Points on a hilly landscape, in no order, each with its height.
A ball rolls from a point to the lowest of its 5 nearest points, and stops where none of them is lower. Distance is the straight distance between rows; heights are no part of it.
Q758: [138  69 103 168 135  88  98 146 105 143 115  99]  h=207
Q788: [129 111  96 121 116 115  82 122 114 145 151 141]  h=216
Q4: [139  56  98 185  99 130 117 174 120 146 127  59]  h=779
Q102: [133 109 106 117 108 126  96 126 101 160 143 123]  h=205
Q194: [ 90 148 150 106 139 101 164  93 162 111 149 167]  h=503
Q354: [ 65 200 175 152 104 154 182  97 137 101 126 155]  h=501
Q38: [ 67 184 161 127 106 155 169  90 146 110 149 160]  h=495
Q820: [133  69 107 147 125  90 108 134  98 150 118  92]  h=136
Q706: [136  87 106 115 109 131 122 123  85 167 127  88]  h=190
Q583: [146  86  84 141 149  81  81 105 124 126 128 154]  h=507
Q151: [141  79  94 156 147  78  86 128 110 133 121 127]  h=191
Q636: [ 83 158 155 119 115 132 164  78 168 105 159 181]  h=508
Q125: [124 154 160 120 128 141 134 171 101 132 113 109]  h=415
Q741: [131  99 109 115 104 129 109 126  93 159 141 108]  h=201
Q62: [117 152 153 128 124 132 123 170 118 130 124 126]  h=419
Q775: [174 154 123 122 100 196 153 154  97 151 102  65]  h=269
Q641: [127 132 116 129 112 123  85 142 129 133 150 151]  h=226
Q272: [177 175 143 113 132 171 177 155 114 148  80  52]  h=375
Q483: [103 136 147 115 140 102 154  79 181 104 147 183]  h=510
Q246: [126 127 157 131 158  87 136 116 191  93 131 185]  h=267
Q362: [146 140 134 120 102 178 132 157  95 152 119  88]  h=262
Q294: [203 183 112 129 100 188 173 147 118 147  92  47]  h=310
Q937: [109 160 160 104 150 124 154 150 109 133 116 104]  h=554
Q800: [ 93 164 155  89 158 136 173 112 113 134 129 107]  h=536
Q19: [ 80 162 150  99 134 125 168  98 138 120 154 151]  h=487
Q933: [173 137  99 117  91 194 151 134  91 158 112  67]  h=290
Q297: [139 103  86 128 132 105  75 111 129 131 146 159]  h=340
Q160: [130  64  92 195 119 116  85 163 123 140 133  84]  h=364
Q366: [153 110 154 147 169 121 114 127 207  68 117 200]  h=497
Q756: [169  99 104 135 145 153  76 109 183  77 141 206]  h=652
Q369: [137  79  93 141 136  84  93 121 105 142 126 121]  h=77
Q40: [153 109  90 133 140 121  71 104 157 106 146 191]  h=807
Q347: [114 148 152 128 140  99 130 155 142 113 128 154]  h=414
Q221: [ 61 204 169 140 110 163 174  95 132 107 134 145]  h=499
Q744: [152 128 127 145 135 124  88 135 183  93 137 194]  h=599
Q392: [161  91  78 134 156 104  79 101 142 107 132 178]  h=877
Q240: [115 139 152 123 153  85 142 120 173 101 131 179]  h=417
Q736: [ 97 144 153 107 145  94 158 105 154 114 141 164]  h=491
Q191: [ 79 180 149  94 139 164 171  91 121 129 139 109]  h=532
Q675: [118 173 153  83 158 157 185 109 114 149 112  76]  h=767
Q247: [121 134 127 125 102 141  91 146 108 146 142 129]  h=212
Q665: [129 162 163 104 150 152 169 148 103 144  97  81]  h=276
Q537: [147  65 105 148 110 114 143 152  91 152 107  62]  h=329
Q114: [138  69 111 145 119  99 118 138  95 157 112  78]  h=30
Q582: [134 122 121 116  99 156 116 133  90 155 141 106]  h=211
Q631: [165  83  92 125 110 141 171 138  82 159 101  49]  h=327
Q952: [ 94 156 153  97 150 111 161 129 124 127 126 132]  h=461
Q120: [164 105 139 147 154 153  90 123 204  62 122 206]  h=541
Q48: [132 145 133 141 120 114  93 156 157 108 140 170]  h=326
Q703: [117 154 152 134 125 119 121 164 125 122 128 139]  h=409

Where does a ball stop that starts at each point below?
Q736 | Q246
Q756 | Q246
Q741 | Q114
Q582 | Q114
Q194 | Q246

Two balls start at each pair of points below. Name the first point that both come to, or write -.
Q347 and Q40 | Q706
Q125 and Q788 | Q706
Q297 and Q62 | Q741
Q102 and Q933 | Q706
